A landscape with many peaks, sampled at points; each row gives a point and its height.
A climber steps from a point to the highest of its 3 nearest points, and stops where none of them is higher. Distance is the straight distance between rows; heights are no part of it.
<671> height 635: 104 99 114 104 100 91 117 119 99 99 111 110 106 110 86 103 105 92 104 97
 109 97 100 98 96 99 100 109 115 78 101 105 101 81 83 113 94 90 86 106
 115 95 96
<428> height 26: 91 110 92 90 66 75 86 106 120 81 96 126 89 143 102 121 108 97 97 121 115
 92 75 91 90 121 83 66 79 87 122 105 144 101 91 104 84 83 80 102 73 83
 67
<1323> height 818: 107 107 96 112 104 123 78 89 92 76 111 92 106 77 114 99 103 139 86 102
 92 101 106 107 128 77 104 94 52 105 102 107 99 107 130 81 117 102 124
 95 76 101 117
<767> height 825: 128 108 113 118 105 122 90 104 85 74 124 112 113 93 130 104 113 141 84
 104 102 107 120 115 122 56 105 98 59 80 110 106 96 83 120 76 106 94 116
 98 91 100 158
<519> height 748: 78 106 70 93 90 110 91 78 110 102 75 74 95 76 82 79 74 103 96 105 87 102
 93 95 110 107 110 83 99 145 85 94 79 131 123 94 123 118 114 98 77 116
 80
<929> height 730: 87 94 88 101 107 107 95 87 103 120 80 78 88 83 93 80 77 96 108 88 96 118
 97 106 97 110 101 96 117 121 84 97 73 127 113 106 109 124 117 95 107
 116 99
<545> height 798: 101 110 89 110 92 95 79 101 88 77 108 97 106 98 99 115 103 104 80 115 87
 95 94 101 115 98 104 90 56 107 116 98 116 100 116 91 113 89 95 90 88
 103 81
<801> height 646: 96 93 101 85 96 85 112 105 102 106 102 108 103 124 81 94 114 75 115 102
 111 89 93 91 90 114 97 114 120 85 100 101 109 89 69 109 87 86 83 111
 103 89 82
<35> height 552: 95 104 87 108 89 98 93 102 98 93 100 89 101 96 94 113 98 97 91 108 90 99
 99 103 108 100 105 90 86 111 111 98 113 95 96 101 112 99 93 89 94 103
 77
<23> height 175: 87 98 93 87 78 85 84 100 105 89 94 106 84 126 89 107 106 89 98 114 98 88
 85 89 93 125 96 80 90 98 118 102 134 91 86 107 91 81 78 110 80 89 66
<292> height 116: 97 95 100 81 73 76 92 104 105 94 96 109 82 127 92 101 112 79 110 111 105
 90 89 90 92 126 90 89 93 92 112 103 135 90 80 112 88 87 80 105 88 80 71
<1233> height 727: 83 119 60 96 86 117 85 76 105 89 70 72 98 74 100 75 76 112 91 100 79 92
 93 92 117 100 113 80 79 148 83 93 89 136 130 95 131 114 108 99 57 119
 77
<1291> height 214: 100 101 103 79 67 70 90 101 111 99 106 119 86 150 86 108 115 88 125 111
 119 75 83 90 86 141 77 86 99 81 107 93 144 99 73 108 74 86 65 111 84 71
 80
<935> height 337: 87 103 83 102 86 95 80 101 100 86 88 93 100 98 91 110 98 99 89 111 94 93
 89 96 112 110 110 80 72 117 116 100 128 106 101 95 115 91 91 90 79 101
 63
<1340> height 716: 87 101 84 105 103 102 101 91 104 96 89 86 109 86 89 104 94 95 93 106 94
 106 95 101 114 99 99 90 99 114 99 101 91 106 102 105 110 104 98 98 95
 108 80
<763> height 508: 99 106 98 110 116 121 106 89 98 108 105 93 103 83 114 104 94 111 94 92
 89 111 105 106 109 90 101 102 98 103 89 106 72 107 102 93 103 120 115
 92 100 108 120
<277> height 262: 112 100 124 92 83 77 118 129 95 103 111 124 97 133 99 108 113 80 112 104
 123 81 103 90 86 112 88 103 108 68 111 104 131 77 80 106 80 86 85 106
 113 80 105
<646> height 654: 88 104 89 106 97 108 94 98 99 94 84 87 106 93 86 108 97 102 92 105 94 93
 93 99 109 105 104 90 89 126 110 102 104 97 102 94 116 103 95 95 93 104
 76
<417> height 590: 88 107 76 102 92 106 89 90 102 91 85 86 102 83 83 93 88 96 93 101 87 94
 92 101 115 105 109 87 98 132 106 99 94 116 110 101 119 106 106 93 82
 105 70
<154> height 746: 79 87 77 89 109 91 102 77 113 113 71 87 105 84 67 75 75 85 109 100 96
 115 91 92 91 121 104 97 141 136 83 97 88 122 105 111 102 108 112 105 85
 121 75
<1430> height 812: 102 91 114 78 91 75 105 104 100 104 112 117 99 136 83 97 121 65 130 109
 123 77 88 86 80 134 75 116 127 75 98 92 123 88 72 111 74 80 70 123 102
 76 86
<256> height 348: 108 114 97 100 74 82 89 118 109 78 111 124 94 131 121 131 114 107 81 113
 106 93 83 103 104 101 107 70 61 95 123 103 142 98 110 94 97 80 88 96 83
 101 79
<700> height 695: 109 90 120 103 118 96 130 111 105 114 112 107 100 101 105 100 93 89 111
 85 117 111 108 102 89 99 95 116 130 76 93 103 65 82 79 113 89 98 90 101
 137 104 133
<332> height 257: 122 117 119 98 79 91 113 136 95 97 118 125 94 117 114 127 123 96 91 109
 111 95 99 103 103 91 97 94 82 76 118 98 130 75 101 103 95 87 85 101 115
 90 108
<1314> height 276: 89 98 92 98 80 93 86 104 108 83 100 108 85 126 98 113 108 99 88 108 99
 93 85 96 100 115 100 77 72 105 120 105 131 98 99 101 96 89 84 99 82 95
 68
<437> height 643: 95 116 91 106 98 131 89 82 90 88 93 88 101 72 112 93 98 133 95 102 83
 107 110 104 124 80 104 94 72 123 89 107 85 111 131 81 123 116 118 96 73
 105 105
<1231> height 493: 91 94 101 78 86 67 90 91 107 100 102 111 95 141 76 94 121 79 132 111 122
 69 91 86 84 133 76 108 117 82 96 92 133 98 74 107 76 84 68 115 75 76 79
<1184> height 390: 95 106 80 108 81 96 70 92 100 72 90 93 97 98 99 114 108 107 83 116 85 92
 94 99 109 108 108 70 57 128 113 102 129 110 118 92 115 92 97 91 72 106
 69
<1168> height 735: 85 97 86 101 103 95 103 86 106 110 87 88 108 94 83 92 88 88 95 96 96 110
 99 98 96 110 101 101 118 115 95 101 85 108 95 112 100 103 107 101 103
 110 82
<877> height 683: 81 80 91 71 102 74 101 73 115 106 90 99 103 102 61 80 99 66 125 105 99
 100 96 83 83 123 92 120 151 114 88 97 102 111 71 112 81 85 87 117 85
 100 66
<1359> height 756: 87 104 70 93 97 104 98 78 111 116 73 78 100 85 85 85 71 99 99 92 91 111
 92 94 102 107 106 85 113 134 90 96 82 128 115 109 118 121 114 102 88
 117 81
<1038> height 751: 87 81 82 94 111 98 98 72 111 120 74 80 99 83 81 78 66 86 108 96 94 115
 94 96 85 117 108 91 133 132 83 84 81 125 109 115 104 119 119 100 100
 126 88
<924> height 697: 90 67 111 94 130 89 112 82 96 132 75 91 95 101 96 82 80 79 119 82 97 121
 106 102 75 110 105 117 146 112 79 81 67 119 97 113 96 118 119 105 128
 113 110
<556> height 570: 97 113 92 105 93 110 76 95 97 77 97 85 108 83 100 110 101 121 88 111 86
 93 97 106 126 94 104 85 54 121 111 104 111 106 129 88 119 103 109 91 74
 105 86
<1065> height 275: 123 118 111 111 80 99 101 130 99 83 128 121 94 120 122 127 121 111 88
 110 102 91 99 110 107 88 102 84 69 78 125 97 126 80 114 96 97 83 96 93
 107 94 110
<596> height 384: 103 90 112 88 88 88 108 120 99 103 106 112 94 125 92 98 116 83 111 107
 116 88 98 93 89 111 89 107 115 79 115 97 129 80 74 115 82 87 81 110 111
 79 92
<739> height 606: 97 94 96 97 93 91 102 108 102 96 106 99 100 104 82 101 101 84 101 104
 109 93 92 96 97 105 105 101 108 95 106 103 103 87 72 108 94 87 88 106
 97 91 88
<363> height 554: 98 110 91 103 117 139 87 82 96 102 84 82 92 71 138 71 79 141 99 92 78
 104 107 106 110 81 107 108 91 125 80 102 83 127 130 79 117 125 131 95
 82 104 128
<396> height 663: 117 109 105 117 108 118 93 102 85 91 122 97 102 86 112 102 105 121 86
 103 97 99 106 110 122 77 104 98 66 86 106 104 88 98 116 84 110 94 105
 98 97 102 127
<1298> height 466: 112 86 122 93 93 85 119 117 103 113 111 118 105 124 85 101 118 72 121 99
 123 85 98 92 79 115 88 121 133 72 99 99 111 86 79 112 75 84 78 111 113
 86 98
<1194> height 596: 103 109 102 108 108 130 87 89 87 87 108 89 110 74 138 86 94 145 93 104
 87 106 104 109 118 72 101 105 61 94 94 108 88 101 121 78 106 116 126 95
 80 101 136
<1053> height 598: 95 111 88 109 111 129 88 84 94 94 98 84 106 65 124 85 86 139 94 96 82
 107 108 102 115 82 108 101 79 110 89 105 85 119 126 80 110 116 123 94
 80 108 127
<1066> height 745: 89 89 96 97 112 93 104 78 110 116 76 86 97 91 81 85 86 84 107 90 96 121
 100 92 91 113 101 99 131 123 85 95 80 115 100 108 103 111 110 99 104
 117 93
<675> height 368: 101 124 84 95 69 84 82 112 117 73 108 121 96 136 115 130 113 107 73 124
 98 90 78 99 103 102 106 53 58 89 123 111 147 97 113 87 98 82 92 89 65
 100 60
<945> height 231: 94 90 100 87 86 75 100 107 97 95 100 121 97 126 94 99 109 82 107 109 112
 86 96 91 86 122 92 106 111 81 112 105 131 89 74 112 84 86 80 110 98 85
 75
<1207> height 705: 89 107 90 105 106 121 95 86 105 96 101 83 105 79 108 106 94 116 85 97 93
 105 104 105 114 96 102 92 92 107 90 101 75 114 115 92 116 109 113 87 94
 106 100
<1113> height 564: 93 107 102 102 122 132 90 87 85 105 98 85 95 63 131 78 89 132 98 93 81
 114 116 107 110 81 99 104 90 112 88 100 78 118 121 86 100 120 129 94 98
 108 126
<852> height 684: 85 76 83 76 103 78 103 67 122 104 86 93 105 102 56 71 98 76 119 103 101
 107 90 94 85 124 95 111 153 122 89 95 97 110 77 110 82 91 99 108 89 103
 65
<446> height 662: 104 92 112 98 111 87 130 112 110 115 107 104 103 106 86 96 97 86 108 88
 117 108 104 99 78 100 97 126 145 81 91 102 80 86 80 111 83 100 93 103
 121 94 113
<66> height 641: 92 118 82 100 98 113 84 85 91 83 86 87 108 75 96 102 94 112 92 110 82 89
 98 101 123 97 111 89 72 134 101 99 103 108 121 85 126 104 106 93 71 101
 78
<8> height 448: 114 102 114 105 90 89 114 124 94 98 114 115 101 122 99 110 114 88 92 102
 113 90 101 96 105 102 95 96 93 77 115 99 118 79 92 104 96 87 87 103 118
 86 105
<1130> height 738: 87 84 102 94 118 102 104 78 106 129 74 79 92 82 98 81 79 88 112 84 96
 120 101 108 83 116 97 101 138 126 87 88 73 124 108 111 111 123 113 103
 115 124 106
<1199> height 743: 85 76 92 87 114 89 104 70 116 125 82 88 100 93 77 78 79 81 119 98 98 122
 94 95 80 116 109 104 145 123 82 91 84 121 97 109 94 113 115 107 106 111
 83
<952> height 527: 102 101 105 103 124 119 93 91 83 116 95 75 88 75 129 88 87 121 101 93 86
 111 114 110 100 91 100 113 104 109 83 98 69 117 113 88 105 129 124 96
 111 108 132
<385> height 524: 100 116 90 109 74 94 68 101 96 77 105 113 100 109 107 118 110 124 77 123
 90 91 97 110 117 91 109 82 48 108 121 102 132 98 124 87 111 89 94 84 85
 102 86
<805> height 514: 102 104 101 108 117 124 97 92 96 101 107 91 99 82 127 95 97 125 94 88 93
 110 112 110 107 87 102 112 93 97 85 105 73 114 111 85 102 116 122 96
 107 113 135
<113> height 740: 83 87 81 88 105 87 105 76 110 110 78 90 103 89 69 78 82 84 112 102 92
 110 94 100 94 123 96 103 140 126 92 95 97 111 88 113 98 107 109 101 92
 106 73
<285> height 497: 107 105 107 92 134 127 99 95 78 122 93 81 90 64 139 78 92 123 100 78 73
 106 119 111 98 83 103 120 96 113 87 93 70 125 120 85 103 128 132 100
 107 105 151
<969> height 719: 122 114 102 115 102 118 80 101 89 75 123 103 106 90 115 108 104 132 89
 104 95 104 114 114 120 68 106 99 57 93 108 102 106 91 123 83 115 92 108
 94 95 100 129
<551> height 382: 131 111 133 109 89 99 124 144 93 105 120 127 103 127 105 117 121 85 101
 97 121 90 101 103 102 86 98 104 105 58 114 96 115 66 103 103 98 85 94
 104 132 85 127
<379> height 747: 116 106 116 112 111 98 120 121 95 101 118 116 110 103 103 114 109 96 105
 87 116 102 109 104 96 86 101 114 112 78 101 107 85 80 90 105 96 90 96
 100 123 97 128
<707> height 539: 84 107 72 97 85 101 89 85 101 85 81 88 100 90 77 99 100 98 88 114 90 87
 93 93 114 112 107 83 86 133 113 106 107 104 103 105 115 100 96 93 84
 107 60
<1440> height 757: 89 84 97 88 97 90 109 98 98 110 94 102 106 113 78 94 108 77 109 100 107
 103 99 90 93 106 101 109 124 100 100 104 100 91 72 113 91 91 89 104 101
 94 88
<963> height 571: 110 104 103 103 121 136 90 87 94 92 103 86 101 70 141 84 92 145 92 91 87
 108 116 106 116 77 102 112 74 105 87 109 84 109 119 76 102 120 125 97
 89 95 139
<98> height 504: 97 96 106 110 116 115 107 96 102 109 96 94 97 89 107 104 91 106 100 90
 95 108 105 102 93 95 102 98 108 99 88 98 66 108 106 99 110 119 109 93
 122 108 116
<919> height 306: 133 116 117 118 93 103 103 133 90 86 123 121 101 110 114 126 118 108 83
 107 111 96 110 116 106 78 104 97 73 77 113 97 124 76 109 91 103 87 91
 96 118 99 123
<310> height 369: 94 89 101 78 86 73 103 91 104 105 98 111 95 125 73 87 113 77 122 115 109
 77 94 87 86 133 82 112 121 97 96 89 124 98 71 116 77 82 71 119 86 85 70
<205> height 437: 97 113 85 106 72 89 73 107 102 77 97 109 98 112 111 127 105 108 75 119
 86 91 84 102 103 108 109 61 55 111 120 99 138 103 111 86 100 89 86 93
 76 102 72
<1394> height 463: 114 98 125 102 95 88 122 129 91 107 112 123 103 115 96 106 108 87 106 98
 121 98 102 95 94 92 102 110 110 74 109 108 113 68 84 110 93 90 81 108
 127 86 111
<1350> height 489: 94 83 102 101 117 92 111 94 111 115 91 99 101 98 89 93 85 92 107 84 101
 113 100 97 86 106 101 111 132 108 95 90 73 102 88 111 93 115 106 98 120
 103 99
<856> height 609: 113 105 109 112 127 131 91 95 86 92 113 98 105 80 135 94 102 140 88 86
 91 117 118 109 107 70 97 106 77 88 90 110 76 99 117 86 96 108 124 98 98
 96 151
<1151> height 721: 106 99 102 115 99 109 100 109 97 94 109 101 98 92 101 117 98 104 85 96
 99 107 98 109 115 85 110 102 89 91 103 107 88 89 104 94 107 96 102 94
 109 104 105
<315> height 649: 101 110 93 116 94 106 76 93 98 74 100 90 107 85 99 107 104 128 85 114 90
 99 102 103 122 79 109 94 49 108 112 97 122 98 126 78 116 97 103 91 80
 102 101
<221> height 484: 95 78 115 103 121 97 121 95 107 122 97 97 99 105 100 88 98 85 114 84 102
 112 104 94 75 106 96 119 146 97 86 95 71 104 80 116 88 113 106 101 130
 106 114
<275> height 623: 84 83 91 81 93 86 96 87 108 100 84 97 100 104 69 91 101 84 109 108 98 91
 91 92 97 120 101 99 118 109 107 106 116 92 74 108 88 89 82 106 91 102
 71
<860> height 665: 88 123 79 100 92 120 81 76 100 86 83 79 115 72 100 95 86 123 89 107 82
 93 100 99 119 88 116 87 70 139 94 101 96 120 136 88 131 113 113 93 61
 108 86
<949> height 709: 87 110 80 101 105 116 86 85 102 101 90 84 104 79 103 97 83 109 93 97 84
 107 102 98 112 95 102 89 98 125 88 99 85 119 113 101 121 114 110 92 88
 113 92
<447> height 501: 101 96 109 106 131 118 109 100 93 118 104 89 92 80 124 95 93 116 106 83
 95 109 111 110 92 87 94 113 110 94 84 96 59 118 103 95 98 122 120 94
 127 109 143
<989> height 507: 102 104 104 113 126 123 110 106 97 110 115 95 98 93 119 104 100 118 100
 90 97 112 106 117 107 79 96 106 99 91 91 111 69 108 102 94 101 114 111
 101 119 106 136
<134> height 428: 92 104 92 97 87 93 87 105 102 83 99 101 96 101 100 114 113 91 81 110 92
 93 90 101 106 106 105 83 73 105 122 100 118 93 99 97 105 86 90 92 90
 101 73
<1457> height 389: 128 111 127 113 99 108 122 127 93 101 127 124 97 105 108 125 121 94 99
 94 118 100 105 111 110 80 103 103 93 66 113 103 103 71 105 101 101 84
 94 104 120 92 125
<540> height 783: 107 95 107 96 89 90 111 112 96 98 107 105 96 112 95 107 108 86 99 99 106
 96 92 98 96 102 97 102 100 85 109 103 111 79 83 105 101 93 80 101 104
 92 92
<138> height 685: 90 104 93 112 101 105 102 93 102 94 100 90 106 85 102 107 98 107 94 105
 91 99 97 99 110 96 102 96 88 110 101 102 89 101 101 93 115 99 101 98
 102 105 91
<791> height 718: 113 92 120 113 111 103 129 122 97 112 111 110 104 102 100 114 102 87 107
 85 118 111 106 106 97 93 102 114 124 75 93 104 77 78 81 112 96 100 95
 103 130 91 119
<1400> height 792: 108 110 106 105 82 87 96 123 93 92 105 115 84 122 102 118 113 101 88 106
 102 87 92 99 103 108 101 90 77 89 115 102 122 86 96 102 95 81 82 97 100
 91 86
<1264> height 467: 102 82 117 103 128 99 129 100 99 126 104 91 95 111 108 96 92 89 113 78
 106 110 106 99 76 96 98 125 139 88 80 92 55 100 85 115 89 116 109 98
 145 107 128
<369> height 752: 88 84 94 77 98 82 104 82 111 101 93 94 107 105 68 85 106 78 116 107 103
 99 99 92 83 124 95 120 144 103 96 98 105 103 64 109 84 89 92 109 88 92
 76
<170> height 634: 107 108 91 114 95 109 96 105 94 84 111 98 102 93 103 115 103 116 87 106
 98 94 96 111 114 85 106 96 76 97 110 105 100 92 110 91 115 91 97 91 99
 100 102
<133> height 744: 85 104 79 103 107 98 95 84 104 104 84 84 105 86 84 92 82 89 103 101 101
 99 97 96 104 106 104 94 108 123 97 105 97 108 94 103 108 109 104 95 92
 111 75
<1371> height 360: 126 102 135 109 94 100 133 137 92 114 122 128 118 118 94 115 114 74 112
 88 127 90 105 99 94 98 92 119 120 52 98 100 113 67 89 109 83 90 84 107
 131 81 123
<693> height 776: 112 97 106 120 113 113 119 106 105 106 123 107 105 100 105 110 103 107
 102 83 107 108 104 102 103 87 99 111 110 76 91 105 76 92 98 107 101 105
 100 97 124 106 125
<644> height 585: 96 121 89 106 106 127 86 78 93 86 80 75 98 69 131 72 83 143 92 97 83 104
 102 98 113 78 106 96 71 133 84 110 87 125 133 77 120 121 134 95 61 101
 121
<1266> height 477: 86 74 107 96 114 90 113 84 113 126 87 99 104 106 78 81 88 77 115 90 108
 118 101 99 71 109 97 123 147 99 79 101 78 101 81 110 86 100 108 104 126
 105 100
<1196> height 766: 79 102 70 93 99 101 89 75 112 107 79 81 103 79 73 86 77 85 97 104 88 99
 93 89 98 117 108 90 122 131 96 98 88 125 104 112 108 107 104 96 88 111
 75
<224> height 441: 103 91 115 79 76 76 109 116 103 99 108 124 102 149 90 102 116 82 119 110
 123 77 97 91 85 128 80 106 110 76 103 92 142 89 76 110 72 87 73 115 99
 74 86
<110> height 156: 112 107 114 93 77 81 106 116 99 102 109 129 97 136 101 111 112 82 108
 107 121 87 93 90 92 114 87 96 99 71 118 100 138 81 88 103 87 88 84 112
 110 74 90
<660> height 717: 90 93 90 100 106 100 109 95 106 105 92 89 102 98 88 106 94 87 94 99 103
 108 101 97 94 106 103 98 122 101 100 102 86 99 78 109 103 100 90 98 104
 106 88
<354> height 498: 76 103 78 91 88 96 90 83 105 91 86 88 100 92 77 97 94 93 92 110 87 96 96
 93 110 115 103 88 96 126 113 105 111 104 93 109 107 101 97 99 84 108 66
<1376> height 736: 78 77 89 90 119 87 101 68 115 129 69 89 90 93 71 66 66 80 122 94 93 121
 100 100 83 132 104 102 154 131 75 85 84 123 104 107 97 111 117 109 96
 124 83
<468> height 73: 97 103 100 87 71 79 93 113 109 94 98 118 92 142 104 110 109 93 103 111
 115 90 81 86 92 124 89 84 94 82 118 104 139 92 86 102 83 77 77 106 95
 82 71
<1383> height 715: 81 81 88 84 94 87 97 78 111 104 80 94 104 97 69 80 95 72 114 102 97 106
 91 89 93 121 98 96 135 131 100 95 102 110 80 112 91 97 102 99 78 103 59
<174> height 761: 101 97 102 106 107 109 109 101 102 104 106 98 110 99 100 111 90 97 95 89
 102 107 97 102 96 85 104 109 103 89 95 106 76 97 91 107 103 104 101 95
 119 99 112
<1460> height 363: 113 98 122 88 88 75 115 122 99 109 112 125 108 143 95 101 117 71 124 98
 121 79 101 96 77 116 79 114 118 76 97 89 135 79 77 115 72 89 71 114 109
 75 97
<1263> height 722: 87 103 87 107 117 115 98 90 99 106 88 83 100 79 108 86 90 108 97 92 90
 107 101 108 108 100 98 97 102 118 90 97 77 123 110 101 114 119 115 91
 102 119 110
<1026> height 414: 88 90 81 97 93 88 90 98 100 88 88 95 97 101 82 107 101 93 93 102 95 94
 94 93 109 113 97 85 97 110 112 105 119 98 88 106 102 97 92 95 84 101 64
<568> height 503: 104 106 99 102 125 132 84 88 81 97 88 89 95 69 152 66 90 147 94 97 75
 105 120 102 105 75 105 114 77 116 85 109 84 114 130 72 105 123 135 102
 87 101 152
<973> height 494: 93 87 108 100 119 96 116 97 102 121 99 93 103 97 100 93 83 90 106 83 102
 116 107 101 81 102 101 111 131 102 83 97 63 105 83 112 88 116 108 103
 134 111 115
<1275> height 391: 106 117 94 98 64 85 75 115 111 78 113 119 89 131 111 127 113 120 77 115
 91 96 85 105 103 100 106 69 60 92 122 105 142 104 117 90 100 81 84 90
 76 106 73
<497> height 500: 93 88 110 106 123 109 118 102 96 113 96 93 97 95 106 104 93 98 104 80
 105 113 108 102 91 93 94 109 120 92 86 97 67 112 94 110 97 113 106 94
 129 106 116
<1267> height 421: 112 86 134 87 93 87 126 128 95 113 117 123 106 130 91 101 119 68 125 98
 125 78 103 92 86 113 87 121 127 59 98 97 122 83 81 113 71 86 86 115 120
 68 106
<365> height 476: 101 81 116 97 134 105 115 101 93 123 96 86 96 90 117 94 84 101 116 72
 100 116 108 106 79 100 96 120 130 100 88 80 55 112 94 103 101 124 114
 100 140 114 144
<508> height 720: 83 92 85 97 97 96 96 87 105 104 83 95 106 86 72 94 92 93 100 102 100 101
 95 95 105 113 103 98 117 113 105 104 94 105 85 106 101 104 101 96 89
 108 76
<1042> height 388: 121 92 130 98 98 87 123 136 94 114 117 125 111 125 92 105 119 66 124 86
 129 85 112 93 83 102 88 122 130 57 92 99 113 67 84 111 74 86 85 114 132
 71 118
<1125> height 338: 127 116 112 109 91 97 112 134 93 91 124 114 99 113 106 121 121 100 97
 102 111 100 108 106 105 87 101 96 89 74 113 96 113 79 102 100 94 84 88
 98 118 94 113
<103> height 682: 98 111 87 104 98 118 85 86 103 100 86 88 104 71 107 91 90 128 96 98 87
 96 105 99 117 86 103 97 86 131 86 99 86 121 124 89 119 116 119 96 77
 104 101
<730> height 538: 107 95 110 96 94 88 124 123 96 109 106 117 101 124 86 105 111 75 107 103
 119 88 98 96 87 105 94 113 119 72 109 105 109 79 79 111 85 92 80 113
 112 86 109
<514> height 633: 113 98 117 117 113 117 104 106 94 96 121 106 108 84 121 114 104 124 92
 90 103 112 117 111 112 75 100 102 85 75 100 110 79 89 108 88 103 97 103
 100 111 98 135
<1442> height 491: 96 79 103 94 135 109 106 95 87 127 79 81 87 84 110 80 85 92 119 79 95
 108 106 104 90 100 99 113 133 108 84 83 60 125 110 108 108 131 126 100
 124 121 128
<517> height 273: 111 110 100 109 81 92 91 115 100 84 103 120 89 118 113 124 118 103 80
 108 93 98 92 102 106 99 112 78 64 95 120 106 134 91 115 96 103 87 92 97
 91 98 88
<848> height 418: 122 105 126 112 95 101 127 131 99 112 123 125 103 116 100 121 117 91 101
 98 117 95 104 105 95 84 95 109 105 64 111 99 99 67 100 110 91 85 88 104
 125 89 119
<376> height 723: 83 85 96 89 111 90 108 80 115 116 87 93 101 96 73 85 92 78 113 100 105
 110 92 93 85 114 98 108 143 107 85 96 86 106 84 111 86 100 102 100 97
 106 77
<178> height 203: 118 118 113 102 77 89 85 116 110 74 122 126 93 119 125 130 121 115 83
 117 103 91 99 104 105 79 108 78 56 87 124 95 140 89 126 87 104 82 95 94
 104 106 99
<171> height 499: 91 84 106 106 127 109 109 90 102 122 94 85 94 86 108 96 85 96 107 87 93
 117 101 105 90 101 102 100 125 103 81 97 61 120 94 103 106 130 119 94
 118 111 114
<1343> height 255: 138 125 131 115 88 97 100 129 95 90 142 128 104 113 129 127 128 114 85
 108 113 98 109 106 107 72 99 96 75 78 122 101 127 77 113 88 98 87 98 98
 122 100 134
<197> height 692: 96 92 114 109 100 91 125 111 100 111 112 105 107 104 88 107 104 87 105
 87 115 108 104 95 91 97 104 116 122 84 91 107 85 89 83 107 100 95 88
 103 120 89 111
<1384> height 616: 113 92 124 99 103 85 125 124 101 109 111 116 110 119 92 102 106 79 108
 90 122 99 104 98 88 93 105 126 137 63 90 106 90 74 77 105 90 91 84 110
 134 89 114
<499> height 523: 108 104 99 105 125 130 89 92 82 103 94 87 92 65 148 73 92 142 92 93 82
 105 119 108 108 85 100 114 83 101 84 103 83 114 123 83 100 127 135 97
 92 106 148
<676> height 541: 100 105 94 96 116 125 95 90 98 108 81 74 96 73 131 83 81 126 100 92 84
 109 110 107 107 91 98 109 99 117 82 96 73 124 124 85 114 130 132 95 99
 111 124
<1059> height 569: 117 104 108 109 100 100 114 115 103 96 118 106 103 100 99 115 107 98 94
 96 103 99 104 106 99 95 103 102 96 89 109 109 103 86 89 106 101 89 90
 103 113 91 108
<835> height 529: 102 107 92 102 127 131 89 84 85 106 89 88 90 67 145 76 86 134 96 94 73
 106 113 103 104 82 102 109 88 113 80 100 76 124 130 78 107 134 132 96
 89 109 138
<625> height 696: 85 120 71 103 84 110 87 79 101 84 82 72 109 74 91 96 88 115 97 109 78 89
 96 93 125 98 117 81 68 152 91 99 98 125 123 90 128 111 102 94 61 113 70
<629> height 686: 87 82 95 80 111 75 109 82 113 111 96 102 110 100 69 81 97 72 122 101 100
 101 97 85 80 114 96 118 145 101 80 95 101 104 69 113 78 90 91 109 103
 93 79
<576> height 642: 115 108 107 115 114 130 78 93 90 79 117 100 107 70 132 93 99 141 81 99
 95 117 114 111 115 69 102 105 60 93 103 110 93 95 124 78 103 99 116 91
 86 94 145
<1006> height 349: 114 110 106 110 97 98 94 121 93 94 115 111 98 109 105 124 110 102 88 109
 102 97 97 105 110 88 98 96 71 87 114 99 116 82 108 95 106 82 94 96 104
 104 103
<766> height 475: 116 113 103 106 94 99 83 108 98 84 119 110 103 101 106 119 119 115 83
 112 99 99 101 112 113 84 101 94 59 92 122 92 117 92 113 86 107 86 96 90
 100 107 104
<239> height 468: 98 102 96 104 91 97 97 108 93 89 105 94 99 96 94 117 105 96 90 108 100
 92 100 103 112 96 102 96 80 97 115 103 110 95 102 102 109 91 91 93 99
 98 92
<939> height 835: 98 84 103 84 101 85 120 97 107 110 99 110 101 110 70 91 103 76 112 90
 109 99 102 91 78 109 96 122 138 96 91 104 95 97 76 118 87 89 89 112 110
 98 92
<682> height 611: 96 107 95 107 99 108 86 100 99 87 106 90 102 89 103 108 103 104 94 105
 92 102 104 108 123 86 104 93 72 112 108 101 98 99 116 92 119 97 100 97
 90 101 97
<302> height 347: 99 93 108 86 87 76 94 105 103 98 98 115 94 139 85 94 115 82 119 110 117
 75 92 93 80 133 79 105 111 84 104 93 128 91 73 112 78 80 77 112 86 82
 69
<913> height 367: 129 114 116 115 89 102 90 121 88 85 126 117 96 111 131 122 118 115 81
 114 103 96 112 116 113 74 111 95 59 87 125 102 125 84 125 85 102 86 94
 97 104 106 121

Where does a climber stop that starts at each point below?
<256> | <545>
<860> | <1196>
<1026> | <133>
<23> | <133>
<428> | <133>
<919> | <540>
<66> | <1196>
<1006> | <693>
<239> | <693>
<1371> | <540>
<551> | <540>
<935> | <133>
<446> | <693>

Call two points neighbours if one is among the 3 nearest of the other. Go from one point of each pair to the other, from neighbour to neighbour, staying as high as possible. Name the lowest point that can't be avoided.
<939> / <1430> | <1460>
<1400> / <1113> | <8>
<369> / <1038> | <629>
<133> / <939> | <660>
<540> / <693> | <671>
<1038> / <1196> | <154>
